Points on a hilly landscape, in no order, each with its height.
From any point a ball rolls to the lowest of the 2 points nearest to it. It stops when none of these is lower. Distance is the straight distance between rows; heights are no part of it.
<647> h=27.7: [ -3  18  -6 -24  -9   0  22  -8  -2 -10  31   5  12 -43  20  -7 -26  22
   2   7  -1  -3  22  13   1]
<1775> h=52.2: [-15 -11 -31  -6  16  -6   1  -6 -12  -8 -15 -10  21  -3   0   9  19   0
  -5 -32 -35  12  -3 -19   3]
<151> h=45.5: [ -2 -10   3  14  -2   3 -22 -19  -8   1 -16  -2  18  37  10   4  -4   2
   2 -21 -24  10   5 -22 -29]
<1781> h=28.4: [  3  -7  13  -4  11  -5 -32  -4 -25   1  -7 -14  -5  18  -3  -6   3  -8
 -18   9  10   7 -15  14 -17]
<810> h=21.6: [  4   2  22  30   5   0 -31  12  17   3  10 -14  -8  18  -7  11 -10  -4
  17  16  19   3  -6 -14  -7]
<855> h=75.7: [-15   2   7 -19  -1  19  11  -3  -8  -5  18   3   9 -41   0  11  -7  -1
  -9  38 -20 -19   0   9 -29]
<1096> h=36.6: [ 19   9 -23  10 -12   3 -15   4  -7 -13  -5 -11   2  24 -13  13   8   3
  -4  -9  12  -4 -18   8  -7]
<1743> h=23.3: [-15   4  10   2   1  11  -5  -4  -5   6   8   5 -20  24 -15  -4  -3  10
 -15 -15  25   8  -7  -4   4]
<1623> h=23.7: [  7  -3  13  15   9  10 -24  15  16   1  17 -14  -3   7  -1  27  -8  -9
  13  14  13 -18  -4 -14 -14]
<1788> h=51.9: [ 26  -2   6  -6 -14 -25   5  -4  13 -11 -13   2   7 -21  24 -28  -5   6
  14  -5  -6   2   3   1  17]
<267> h=28.7: [-30 -10  10   4  10  15 -11  -8  -9  12  14  -6   5  35  -9  21 -24  -6
  14  -9  -1  -2  -4 -19  -8]
<1137> h=49.4: [  2  -9  11  30  -4 -21 -13   2  25  15 -20   4  14   2   9  -6  12  -4
  21 -14  -3  19   5 -29  10]
<1656> h=10.8: [-13  -2  13 -15   7 -10  17  -4   2   0   5   2 -19 -10 -17 -29 -28   2
   0  -6  14   6   2  12  34]
<14> h=16.6: [ 19  14 -21  -7 -12  -3  18   3   3  -4  -3  16  12 -35  16  -4  25   8
 -15   8 -11  -7  21  14  -8]
<387> h=35.4: [ -3   9 -14  -7  -6   8  -6  -5 -27  -6  -8   1  -3  -1   4   4  32   6
 -30  11 -12   8  -6   6 -13]
<854> h=26.4: [ -9  -4 -11  -5   5   7   5  -6   5  -1  22   6  21 -11  14   6  -1   8
  13 -26 -10 -13  16 -30   5]
<1053> h=19.5: [  3   2  20  20   5   1 -30   5   3   4   3 -10 -15  24 -16   1  -6  -1
  -3   6  31   9 -13   0  -3]
<443> h=41.0: [  6   6 -13 -13  11 -13  16  12   8  -9  -4  -4  -1 -21   0 -12   0  -3
  -8  -7   9   5  -4  14  15]
<915> h=56.0: [ -6 -10  20  12  -5 -14  -6  -7  11  -1  -7  -1   5  16  -1 -13 -22   1
  28 -15 -10   7   4 -27  16]
<568> h=36.0: [  8  -3   3  22  -3  -2  -7   4  27   1  12   8  26  -1  13   3  -7   3
  25 -22   6 -10  17 -36   5]
<1248> h=72.2: [-29  -9   5   1  23   6   3  15   9  16  20   3  -4   9  -9  16  -8 -15
  11  -1  19  -6   3 -17  22]
<1160> h=42.0: [ 10  15 -34 -12   4 -11  20   9   1 -10   4   2   9 -29   3  -2  10   6
 -10 -10   5   3  12  19  14]
<1132> h=67.0: [-10   1 -16   4   2   6   0  -4  -3  -7   0  -4  13  18  -2  11   6   7
   0 -33  -8   4  -6 -20  -3]
<781> h=29.9: [ -4  11   1 -25 -20  10  16 -11  -4 -17  30  -5   4 -29  14  -2 -22  19
  13   7 -11 -18  10  -1  -5]
<1317> h=11.0: [ 14  11  -8 -11  -2   3  17  12  11 -16   8  -5   7 -24   8  -3  -6   3
  -7   6   4 -10  -4  15 -13]
<48> h=25.5: [-12  14 -12 -23  -4   2  14  -4 -13 -25  10 -16  -5 -16  -6  -3 -12  16
  -9  -8  -5   7 -11   9   2]
<1455> h=72.5: [ -1   0 -30   2  15 -19   7  11  13   0  -4  -2   3  -6 -22  -3   3  -1
  -2 -34  24  14  -1   4  38]
<944> h=18.0: [  5   2  10  25   6  -4 -24   7  11  10 -10  -8 -21  13 -30  -4   3  -3
 -16   1  38  19 -15  12  11]
<1337> h=68.7: [ -4 -12   4  -4  15  13 -26   1 -15   3  13 -12  -1  13   3  25   2  -9
  -5   8  -4 -17  -4 -10 -28]
<103> h=43.6: [ 22   1  -8  31 -32 -15 -19  -8   8   6 -32   5   3  28  -9  -4  18   4
  13  -9  -4  11 -11  -1   8]
<1489> h=16.4: [  3   9  -5   5  -3   3  -2   2 -11  16 -17  20 -16  15  -2  -9  36  -1
 -32  11  14  11  -2  17  -1]
<1071> h=33.7: [ -2   7 -24   0 -15   4  -6 -12 -28  -5 -14   5   1  17  -4   0  32  11
 -19  -7 -19  10  -6   1  -1]
<1602> h=20.6: [ -5  16 -21  -8  -2   7  13   6  -1   1  13  12   0 -19  10  11  29  12
 -17  -5   3  -2  23  -1   0]
<1752> h=47.7: [ 17  -8  20   1  -3 -21   2   4  18  -2   1  -2   6 -25  13 -19 -27 -13
  33  22   0  -7   5   4  25]
<554> h=14.8: [  2   6 -11   1  15  -6  11  21  13  12  -4  12  -9  -7   5   3  25  -8
 -18   1  21   4  10   5  10]
<22> h=19.3: [ -9  13 -17  -7  -9  12   7  -2   1 -12  19 -11  -4  13  -9  13  -6  21
   2 -31  18  -1  -7  -6   0]
<1088> h=5.8: [ 26  13 -11   3   0  -2   8  23  29 -10  16  -4   7 -20   5  11  -7   0
   5  -1  28 -16  10   8  -2]
<783> h=71.4: [-33   3 -13  -9  16   7   6  -2 -12   2   8   1  -4   8 -11   5   9   8
 -14 -27   0  14  -3 -14  13]
<1515> h=25.6: [  7   2  28  17  -3  -7 -10  10  19  13  -9   9 -20   9   2 -12   6  -4
  -2  16  23   9   0  -5   5]
<1825> h=74.4: [-14   0  28 -11 -14  21  17 -11 -18   6  16  11 -11   4  10   1 -11  -4
  16  29  -8 -15  10   1   3]
<1222> h=32.6: [-25 -23   4   1  13  19 -15 -16 -23   9  11 -10   8  40 -13  33 -29 -17
  24   2 -11   1   5  -5 -12]
<859> h=53.8: [ 14  -9  12   5  -8 -23  -5  -4  15  -9 -13  -5   4  -3  12 -17  -9   4
  24 -13 -10   6   0 -15  18]
<742> h=71.8: [-23  -2 -19  -5  23  -6   8   5   3   1   1  -2   0   2 -20   0   5   1
  -9 -37  11  15  -4  -8  27]
<351> h=32.5: [  7 -18   5  -5  14 -13  -8   5   8   7 -17  -2   1 -16  18   3  23 -14
   0   3 -21  -7  -1 -13   0]
<530> h=44.2: [  3  12 -18  13 -15  11   9   4  15   3  17  17  15  10   9  10  12  16
   8 -31  19  -8  21 -21   2]
<1108> h=51.7: [ 11 -10 -18  17  -3  -1 -21 -12  -4  -4 -23  -7  23  28   5  15   9  -2
   3 -23 -27   5   0 -17 -26]
<1657> h=73.1: [-32  -9  -6  -9  15  21   7   3   3  20  33   1   6  -3   1  30  -1  -4
  15  -6   5 -23   9 -23   4]
<175> h=33.5: [  3  -3   6  10  -7   1 -22 -18 -19   3 -16   3 -11  32 -17 -13  10   9
 -18 -18   8  14 -12   5   0]
<645> h=54.2: [ -3  -9  13  23  -4  -9 -14  -8  17  -2  -9  -9  16  22   3   1 -25  -1
  30 -15 -19   9   6 -30  -7]
<888> h=14.2: [  0   7  -3 -13   2  13  17  13   5 -13  18  -6  11 -26   0   3 -16   7
 -12  21   2 -11 -15  22 -34]
<583> h=12.1: [  8   7   9  -4  -5  -9  15   0   6  -6 -15   1 -13  -6 -10 -29  -9   5
 -15  -2  11  13 -11  24   6]
<1682> h=17.1: [-11  18   9  -4  -5   3  28  -3  -3   6  -1  14 -22  -8 -20 -23 -10  19
 -34  -4  20  20   9  35  -1]
<1067> h=71.5: [-33 -19   9   2  26   5   4   5  -6  16   7  -1  -2  17 -16  17 -12 -24
  18   3   0   0  -1 -13  25]
<1567> h=27.8: [-16   2  -8 -27  12  -4  16   2  -8 -16  14 -14  -2 -23  -5  -6 -21   0
   4  -1  -6  -4  -8   8  18]
<1260> h=31.0: [ 37   2  -6  13 -25 -22  -2   8  24   1 -29   1   5 -17  15  -5  21  -8
   9  10   0   1  -9  15   2]
<608> h=17.7: [ 21   8 -21  -8  -8   7   7   1   2 -14   0   3   9 -33   8   8  25   3
 -13   5 -15 -19   8   3 -18]
<1298> h=49.9: [ 16  -2  17  -8  -6 -15  11   4  15 -10  -5  -1   5 -22  16 -26 -20  -3
  13  14  -5  -5  -3  11   7]
<371> h=20.7: [ 24  -2   4   0   4   3  -5  10  23  -4   9   1   5 -24  10  10   8  -7
   7   4   1 -29   9 -12 -11]
<1297> h=36.8: [ -5   1  -9  38 -14  -5  -9  -9  12  19 -30  13  13  32 -21  -7  13  -3
  -2 -28   8  21  -2 -17  10]
<1792> h=31.6: [ -5  11   9 -16 -19  10   9 -11 -11 -16  14  -2  -6  -8  15  -8  -8  20
   2   3 -16  -8   4  -7  -8]
<1219> h=64.8: [ -5  -3 -14  15   1  -7  -4 -10   5  -5 -20  -8  23  22  -4   3  -3  -1
   7 -38 -17  13  -4 -21  -2]
<144> h=30.4: [-12  -7  -7 -25  14  -5  17  -7 -14  -8  22  -2   8 -30   5  -8 -25  -7
  20   5 -10  -8   8   4  37]
<1899> h=30.7: [  7  -7  -3   2   6   0  -2   1  16   4  27  12  18 -15  17   4 -10   3
  23 -15   6 -20  22 -28  13]
<1738> h=45.8: [  5  12  -4  11 -14  17   0   8  12   4  14  11  -4  21   6  15  13  13
  -1 -12  24  -9   9 -13  -9]
<1890> h=16.0: [  3   3  -5 -13   6  15  -3   7  -6 -12  15 -16   1 -16   1  15  -5  -2
 -14  17   3 -18 -17   9 -32]
<1343> h=21.5: [ -5 -12  31  17   7 -18 -16   5  11  13 -10 -11 -17   5 -12  -5 -14 -16
  23  24   3  14  -9  -4  18]
<1674> h=35.3: [ 39   6  -5   8 -21 -21   9   7  24   1 -18  13   9 -21  23 -17  13   0
   8   4   8  -1  13  13   8]
<68> h=41.8: [-23 -20   0  -6  23   3   1  -1  -4  11   7   3  11  -5   5  12   4 -14
  10  -5 -27 -12  11 -27   6]
<439> h=41.1: [ -7   2  -7  39  -1  -6 -20 -10   9  10 -28  -5  21  34 -16   5   1  -9
   2 -27   2  24  -6 -18  -6]
<1852> h=38.5: [ 33  11 -17  -3 -16 -21  19  -1   7   1 -11  19  11 -28  24 -24  11   8
  -2   1  -1   5  20  22  11]
<1360> h=45.7: [ 13   1  21   6   2 -22   5  15  28   6   4   5  -2 -24   8 -22 -22  -8
  19  22  23   3  10   6  24]
<1873> h=38.6: [ -9 -12  -1 -16  17   2   2  -1  -4   1  11   1   4 -27   9   6   8  -9
   5   6 -24 -20  11 -16   6]
<1129> h=39.8: [ 34  13  -2  29 -18  -8 -21  12  19  -6 -14 -12  -1   8  -6   5   9  -1
   8  14  20   4 -14  11  -7]
<544> h=23.4: [  3   1  25   5   4   3  -8  12  10   5   2   1 -13   6   5  -4  -8 -10
   0  27  15  -6  -6   3  -5]
<1093> h=41.6: [ 32  10  -3  33 -33 -17 -18   2  19  -1 -22  -5  -5  12 -10  -5  12   4
  17   2   9  12 -12   7   6]
<1163> h=9.7: [  5  22 -15   2 -16  -7  25  -1  -2  10 -11  19 -19   3 -20 -17   9  13
 -25  -8  16  11  17  33  12]
<1803> h=16.1: [  2   1   6   8   8 -11  -1  10  16   7 -14   0 -20   0 -21 -12   3  -3
 -14  -7  28  16  -8  11  20]
<729> h=35.2: [  6   2 -20  -2  -4   7 -16  -7 -25 -17   0 -17   3  22  -9  13   5   9
  -9 -15   1   1 -18   3 -16]
<824> h=47.9: [ -3   1  11  23  -7  14 -13   0  14   5   8   3  13  27   8  15  -3   5
  11 -17   5  -8   5 -32 -18]
<646> h=17.6: [  4  10  14 -11 -16  -2  11 -14 -11 -14 -13   2 -13  -3  -1 -32  -6  16
 -15   1  -7  12 -11  16  -2]
<612> h=73.3: [  4  -7 -13   6   4 -26   1   0  15  -3 -17  -4   4  -6 -17 -14  -1   1
   8 -34  10  19  -7  -2  38]
<1875> h=45.4: [ -4  -2   1  38   4  -8 -36 -13   8   5 -18 -19  17  35 -18   7 -16  -5
  11 -20   0  32  -3 -15 -19]
<1351> h=17.9: [ 32   8  -9   1 -14   5   6   6  19 -10  11   8   8 -19  17   3  10   8
   7  -6   6 -25  18  -6  -8]
<460> h=27.5: [ 14 -14   2  -8  17 -10  -5  12  14   5 -17  -7   3 -31  12   5  19 -22
 -10  19 -13 -11 -11   6 -12]
<498> h=22.9: [ -7   7 -11 -12   1   9   7  -2   2   1  26   9   6 -23  17  10  12  15
  -1 -13  -1 -12  23 -16   2]
<95> h=41.2: [  6   3 -20  22  -4  -1   2   5  22   3   5  14  30   4   7   5   8   3
  12 -33  14  -2  17 -27  12]
<174> h=74.0: [-14  -9  17  -8  -7  30  10 -10 -17  11  22   3  -8   3   4  25  -5 -11
  23  26  -5 -26   8  -3  -4]
<1021> h=32.7: [ 16   2 -13 -13 -10   6   2  -4  -3 -28   9 -18   7 -13   6  11  -5  11
   6 -12 -17 -19  -4 -10 -17]
<327> h=68.4: [-28  -8  -3  -9  13  23 -16  -8 -21  11  20  -5   1   7   4  31  12   2
  -9   1 -13 -10   1 -22 -22]
<1334> h=27.4: [  6 -11  23   6  -2  10   7   2  -2  -7   8 -10  -1   2  -7  18 -27 -23
  41  27   0 -18   5   4  15]
<262> h=22.0: [ -1   8  -8  10  -4   5   2   2   4   6  -3   8 -17  21 -23  -3   9  10
 -16 -23  28  11  -2   4  15]
<596> h=5.9: [  5  -4   8  -7   0 -23   9  -3  12  -4 -14  -2 -13 -16  -9 -31 -14   2
   0 -14   9  15  -6  12  31]
<1881> h=73.5: [-19 -11   8  -9  11  19   4   4  -4  13  23   2  -4  -1   2  23  -1 -12
  14  13  -2 -25   7 -15   1]
<1843> h=23.6: [ 18  -4  -3  -8  15  -2   4  16  21  -1   1   0   8 -38   9   3  10 -14
  -6  15   0 -21   1   5 -12]
<659> h=27.6: [  6  20 -14   1 -21   2  15  -6 -14   0 -17  16  -2   2 -17 -22   9  14
 -33  15   1  18  -9  46 -13]
<1131> h=10.7: [ -4 -12  14  -2   4   0   0   3   3  -1   8  -4   0   2   5   4 -15  -9
  24   7 -11 -15   3 -14  10]
<620> h=15.8: [ -6   8 -15  -9  -1   9  10   6  11  -5  28  -6   3  -4   5  15  -6  15
   9 -24  18 -12   7 -12   3]
<595> h=21.3: [-12  13   5 -11   1   0  19  -1  -8   1 -11  11 -13 -13  -8 -24   6  10
 -35  11   2  23  -4  29  -4]
<1858> h=30.8: [  7  -6  11   0  -2  -5 -38 -17 -35   1 -14  -5  -3  30  -3 -14  14   2
 -19  -3   6  12  -6  13 -18]
<566> h=12.0: [ 19  11 -12   4   4  -1  21  24  20   6  -6  12  10 -22   6   1  15  -4
 -20  19  13  -5   5  30 -20]
<1555> h=20.5: [ 17  -4  19  12   6  -9 -22  11  13   2 -11 -11  -7   0   7   3   4 -13
   1  24   6   0 -12   1 -11]
<969> h=25.1: [ -3  11  -7 -13   3   0  16   6  -6  -7  -7   3   1 -22   5 -11  12   4
 -27  14  -6  12  -7  23 -11]
<1468> h=23.5: [  7  -4  24  21   9 -16 -30   8  13   8 -12 -20 -16   2  -7  -1  -3 -13
   9  24  13  17 -19   3  -1]
<101> h=11.1: [ 11  21 -27  -2 -22   2  18   6  -5   1 -11  17   8 -18   3  -3  28   7
 -23  22 -13   0  10  29 -14]
<275> h=23.8: [-15  -3  17 -14  -2   4   7 -10 -18  -8   7  -7 -13  11  -5  -6 -24  -2
  14   6 -11  -5  -7  -1  10]
<1501> h=18.3: [-16 -14  19   3   7  -3 -15 -18 -16  12 -17   6  -9  30  -1 -13   2   1
  -6 -11 -17  16  -4 -16   0]
<573> h=21.8: [-12  14  11 -21 -17   0  16 -13 -16 -22  -4   1  -3 -20   5 -27 -11  20
 -15  11 -22  16  -4  14  -5]
<1771> h=70.5: [-36 -16  -4 -15  33   3   1   5 -16   8   7 -10  -6   5 -12  15  -3 -18
   1   2 -13   0  -8  -8  16]
<1884> h=46.6: [ -5   3   6   9  -6  22 -14   2   5   6  21  -2  -1  25   7  22   1   9
   3 -10  18 -14  -3 -20 -20]
<100> h=25.9: [-16  -9  14   5  -2  -1  -1 -20 -13  11 -19  14 -15  20 -11 -25  11  11
 -17 -25  -9  22  -1 -13  14]
<1198> h=76.2: [-11 -10   9 -17   9  17   2  -5 -23   0  12  -6  -1 -19  -1  16  -7 -17
  -3  40 -22 -21  -4   7 -22]
<1347> h=13.5: [  8  17 -13  -4 -21  -5  18  -8  -6  -5 -15  13 -11  -2  -7 -24  13  15
 -16  -9   0  12   4  20  12]
<463> h=28.0: [-22 -11   8 -14   5   7  -6 -18 -29  -6   7 -12  -9  23  -8   5 -23   2
   9  -4 -23   3  -7  -7  -3]
<1749> h=12.6: [  1   3  -2 -10  -2  16   3   6  12  -5  28  -9  -2 -10   6  20 -10   6
  11  -3  10 -28   3 -11 -11]
<1291> h=25.4: [ 22  -3  -4  14 -13 -18 -13   4  10   5 -31  -3  -3   4   3  -1  26  -8
   0   3   2  10 -16   9   4]
<1810> h=25.3: [-26  -1  12  -2   2  15   0  -3  -5  10  18   3 -10  24  -3   6  -9   6
   4 -10   9  -3  -3 -18   2]
<601> h=30.5: [  8  -2  15  17 -11  -2  -9  -3   4  13 -19  20  -9  24  11 -13  26   3
  -7  -4   4  10   4 -15   1]
<1860> h=67.9: [-12   0 -13  -4   3  17  -6  -4 -11  -5  11  -5   7   4   4  23  16  10
  -6 -16 -13  -6  -1 -21 -18]
<1113> h=34.1: [ 10   7 -24  -9 -12  10  -6  -6 -21 -27   7 -22   5   2  -2  18   3  14
  -6 -10 -11  -7 -14  -1 -22]
<61> h=10.1: [  8   7  -5 -12   5   6  11  14  19  -3  31  -2   3 -26  10  11 -13   3
   8   1  20 -25  13   1  -3]
<231> h=20.4: [ 11   6   3  -2   1  -1  19  14  11  -1 -10  12  10 -19   9 -18   7   3
 -19  22   1   6  -8  30 -23]
<804> h=33.2: [  0  -3  -4 -23  12  -3  21   3  -1  -8  22   0  15 -42   8 -10 -30  -8
  15  18  -5 -16   7  17  16]
<714> h=75.3: [ -5   5  14 -12  -3  16  11   3  -2   0  14   7  -3 -21  15  -1  -2   0
  -8  28  -8 -16   3   6 -21]
<306> h=47.3: [-31 -17 -12  -9  25  -1   1  -7 -11   4  -4  -5  18   1   3   9   3  -8
   1 -22 -37   5   4 -27   1]
<454> h=16.9: [  0 -14  19  12   9 -11 -19   4  10   4  -6 -12  -4  13  -2   6 -12 -11
  23  11 -10   3  -4 -15   4]
<692> h=20.3: [ -3 -25  21   0   3  20   2 -16 -31   0  -1  -3  -5  25  -3  25 -14 -23
  29  24 -18  -4  12   5   0]
<1661> h=21.9: [  6  12 -14   1 -14   2  -6  -9 -25   9 -19  13  -8  12 -14 -18  27   3
 -36  14   6  14 -11  34  -6]
<1122> h=31.9: [-15  -4   6 -13  13   1   4   4  -6   3   2   2 -11  -3   7  -4   7  -5
  -8   5  -7  -2  -3  -8   8]
<1419> h=30.3: [  6  -3 -15  -4  -3   6  -1  -7   0 -17  11  -9  17  -6   7  14  -1  11
  12 -28 -20 -17   4 -25  -9]
<1442> h=13.3: [  9  22   1   6 -15   3  20   2   1   8  -8  18 -18   8 -15 -15   2  12
 -28   4  25  12   5  36  -8]
<891> h=70.0: [-32 -14  -6 -20  28  12  -8   0 -28   5  14 -13  -6  -5  -6  27   3 -15
  -8  16 -19  -7  -7  -7  -6]
<516> h=40.8: [ 20  10 -14  -5  -1 -16  15   1   6   2   6  19   5 -21  24 -17   5  10
  -3  -8  11   4  26   6  18]
<1671> h=10.9: [  7   1  -6   8   8  -3  -6  14   8  13 -17   8  -9   8   2   3  32 -10
 -19   6  16   6  -5   4   3]
<522> h=69.6: [-18 -22 -13 -18  25  12 -15  -5 -24  -1  16 -20   2  -1 -10  37  -7 -13
   3   6 -26 -16  -4 -12 -21]
<777> h=38.1: [ 28  14 -11  14 -13   3 -10  12  13 -17  -2 -13   1  10  -7  12   0   3
   2   1  22  -8 -14  10  -9]
<1320> h=13.8: [ -8  -1  19   3   4  -5   3   5  14   4   1   0 -24   3 -22 -17 -22   0
  -2  -5  25   8  -3   3  26]
<968> h=74.8: [-17   6  26 -12  -8  19  11  -4 -14   9  14  14 -13  -3  13  -8  -3  -1
  -7  36  -4  -8   4   9 -13]
<1570> h=12.4: [ 25  11 -25   9  -1 -11   3  21  27 -15   7 -11  10 -11  -5  10  -3   1
  12 -14  27  -6   3   5  16]
<1638> h=17.5: [ 13   9 -19   8 -26  -6   4  -9  -3   1 -21  10 -13  19 -22 -17  13  10
 -11 -12   3   6  -7  18  18]
<260> h=26.0: [  8  -9  21  13   3   8  -9  12  16   0  16  -9  -1  -3  -3  21 -18 -17
  32  27   4 -25   6 -11   1]
<911> h=27.9: [  0  -8  36  16  -8  -6 -14  -3   7  14 -12  12 -17  22   5 -18   3   1
   4   7   4  11   2 -18   5]
<575> h=59.0: [-12 -14 -20   3  13 -14  -5 -15  -3  -1 -31 -11  22  15   0   4   2  -7
   1 -37 -36  20  -4 -19  -6]
<1158> h=38.3: [  8  15 -16  -4   6 -15  35  18  11  -1  -7   9   9 -22  -9 -16  -4   8
 -18   2  13  15   1  45  -4]
<489> h=31.4: [ -5   7 -15   6 -19   8 -10 -21 -29   1 -13  11  -6  31 -18 -10  23  16
 -21 -18  -5  14  -7   4   3]
<1537> h=32.0: [-29 -19  -2 -16  11  14 -15 -21 -41   3  14 -15  -1  28  -8  23 -21  -4
  12   4 -24   2   1  -5 -15]
<1313> h=50.6: [ -7  -6  12  23  -2   7 -19  -6  12   3   4  -8  16  31   2  16 -25  -3
  23 -11 -10  -3   8 -31 -20]
<1332> h=14.6: [ 31   9 -20  -3 -14  -1   9   6  10 -18  -3  -4  11 -21   9   1  10   3
   0  -1  -3 -17   2   8  -7]
<1274> h=17.4: [  4  -5  22  -3  11  -5 -11   6  -5   5 -14  -4  -1  -2   4 -15  -4 -12
 -19  31   6   6 -25  26 -21]
<1060> h=24.0: [ -3  -3  21  -9  12  -6   7   7   4   1 -10  -4  -5  -9  -5 -20 -18 -12
  -9  26   3   7 -24  26  -4]
<106> h=69.1: [ -8 -12   0 -12  11  14  -9  -2 -12  -4  18 -18  -2   5  -4  28 -16  -8
  12   7 -13 -22  -6 -10 -15]
<1758> h=18.1: [  8  12 -26  -5  11  -1  17  19   8   9   6  13   2 -26   8  10  27  -2
 -19   2  13  -6  22  12   1]
<194> h=24.3: [ -2 -17  26  15   3  13  -2  -3 -13   1   2  -9  -6  22 -12  26 -21 -25
  38  28   1  -2   5   4  11]
<261> h=7.5: [-10 -15  31   0  -2   2 -12 -17 -19  10  -7   7 -12  31   7  -9  -8  -3
   9  12 -21   2   4 -14  -3]
<1040> h=29.2: [-17   8  -4   3 -12   9   5 -17 -16   2  -6  15 -11  21 -12 -12  18  20
 -18 -27  -1  18   4  -8   9]
<178> h=44.1: [  1   3  17  -5   4  -9  14  12  14   7  12  12 -10 -11   9 -18 -16  -4
   6  13  20  -4  14   4  18]
<311> h=25.8: [ -4  -8  25  -1  12   1 -21   0 -14   6  -2  -7 -13  18  -1  -2 -11 -14
  -3  26   5  -1 -12   6  -7]
<903> h=17.8: [ 13  -3   6  -4  10   3 -14  10   2  -5  -2 -12  -2  -6   6   7   1 -12
 -10  19   1 -12 -15   6 -20]
<249> h=18.8: [ 20   2   3   4  -9 -11  -6   0  -1   1 -30  -1  -5   0   4 -13  17  -7
 -16  13   2  10 -22  23  -8]
<1764> h=28.8: [  0  -6  11 -11  13 -13   3   8   5   1 -14  -6  -8 -12   5 -14   0 -13
  -5  12  -4   5 -14   8   7]
<840> h=36.2: [  6 -19   7  -8  17   1 -11  -1   3   6  -3   1   2 -17   9  11  15 -14
   5   9 -30 -23   7 -21 -13]
<36> h=40.6: [  5  23 -26  -9   1  -5  30  16   5  -5   6   5   8 -26   0   3   3   9
 -18   1  14   4  13  33  -6]
<696> h=6.5: [ 16  -9  20  -1   2 -12 -24  -4 -11   6 -26  -6  -3   3  14 -13  10 -12
 -15  24  -5   8 -19  18 -22]
<763> h=71.0: [-45  -4  -1 -16  20  12   1  -3 -21  10  16  -3 -13   9 -13  11   1   0
 -11  -6  -1   8  -8 -10  11]
<1853> h=15.9: [ -9 -10  13  -7   0   5  14  -1  -3   5  21   8   0  -5   6   1 -19 -11
  30  11   3 -16  15  -6  28]
<1403> h=15.4: [ -8 -18  27  -5  -5  11  -5 -22 -34   1  -2   0 -11  30   0   3 -19 -10
  20  23 -24  -2   5   3  -1]
<438> h=5.2: [ 23  13 -25   5 -13   6   9  14   6   5 -12  13   6 -10   4   6  31  -5
 -20  22   1 -12   2  24 -19]
<470> h=33.4: [ -3  -5  14  31  -6  -5 -18  -6   8  18 -23  13  -1  31  -8  -8  17   0
  -4 -15  10  22  -2 -19   4]
<982> h=20.2: [  7   6 -21  19 -14  -2  -7  -1   3   8 -16   6 -12  27 -36  -2  11   4
 -12 -17  20   8 -10  14  20]
<1322> h=33.9: [ -7   0   6 -15 -11   5  -2 -17 -21 -19   3  -7  -3   3  12  -4  -5  17
   2  -5 -35  -1  -1 -15 -10]
<1596> h=22.6: [ -3  12  -5 -14 -12   7   8  -6  -6 -22  14 -16  -9   6  -8  -2 -20  20
   3 -19   7  -2 -14   2  -2]
<190> h=19.7: [-20  -7  11 -15  -3  11  23 -11 -21  -2  17   1  -6   1  -3   4 -20  -6
  29   8  -8 -10   8   0  27]
<1477> h=25.2: [-14  20   2 -24 -15   0  22  -9  -8 -19  15   4   5 -34  12 -16 -17  24
  -7   9 -12   8  13  13   1]
<1785> h=33.8: [-11   5  -1 -10   6   3   2   0 -14   2  -6   5 -13   1   3  -6  23   3
 -25   3  -5  10  -4   1   1]
<97> h=38.7: [  6  -1  -3 -17  16 -20  17   7   9   0   1   5   7 -36  17 -23 -11  -5
   0   7   4   4   5  15  20]
<1709> h=35.9: [ -3   1   2 -21  10 -13  27   0  -1  -3  13  10  13 -38  12 -29 -30   0
   6  18  -5   3   8  24  18]
<892> h=42.5: [ 12   5  -1   1   2 -13   7  11  18   1   8  12  -1  -8  12 -12  -2   4
   6 -10  22   1  17  -6  20]
<890> h=38.2: [ -2  -9   3  -2  -6   5 -15 -21 -20  -9  -6  -3   5  23  13   2   1  12
   1 -14 -36   4   3 -20 -24]
<1645> h=55.0: [ 21 -18 -25   9   6  -4 -24  -2   3  -6 -20 -15  20   7  -1  27  17  -7
   4 -16 -27  -5  -4 -15 -25]
<105> h=46.3: [ 11  -2   1  42 -17 -19 -19  -3  20  11 -29  -1   9  16  -5  -1  17  -1
  19 -15  -1  26  -5 -17   4]
<1662> h=72.7: [-25  -2  -6  -9  17   9  10  13  12  18  35   6  -1  -4   2  18  -7  -2
  11 -10  26 -12  14 -15  17]
<1153> h=34.0: [ 12  17 -21  -1 -14 -14  28   7   5   4 -21  16   3 -11 -13 -20   7   7
 -20   9   2  15  -3  49  -2]

Where does a ball stop that starts at each point below?
<915> -> <696>
<443> -> <1088>
<1108> -> <596>

Call two points neighbours if one is among the 2 nearest of the other. Go from one point of each pair to the other, from neighbour to neighbour, staying as low as possible. Name the highest point that can't be avoided.
<261> / <1163> -> <175>
<438> / <696> -> <387>
<1163> / <1332> -> <969>
<1088> / <696> -> <859>
<261> / <596> -> <1334>
<438> / <1317> -> <608>
<1131> / <1317> -> <1468>
<1671> / <1088> -> <777>
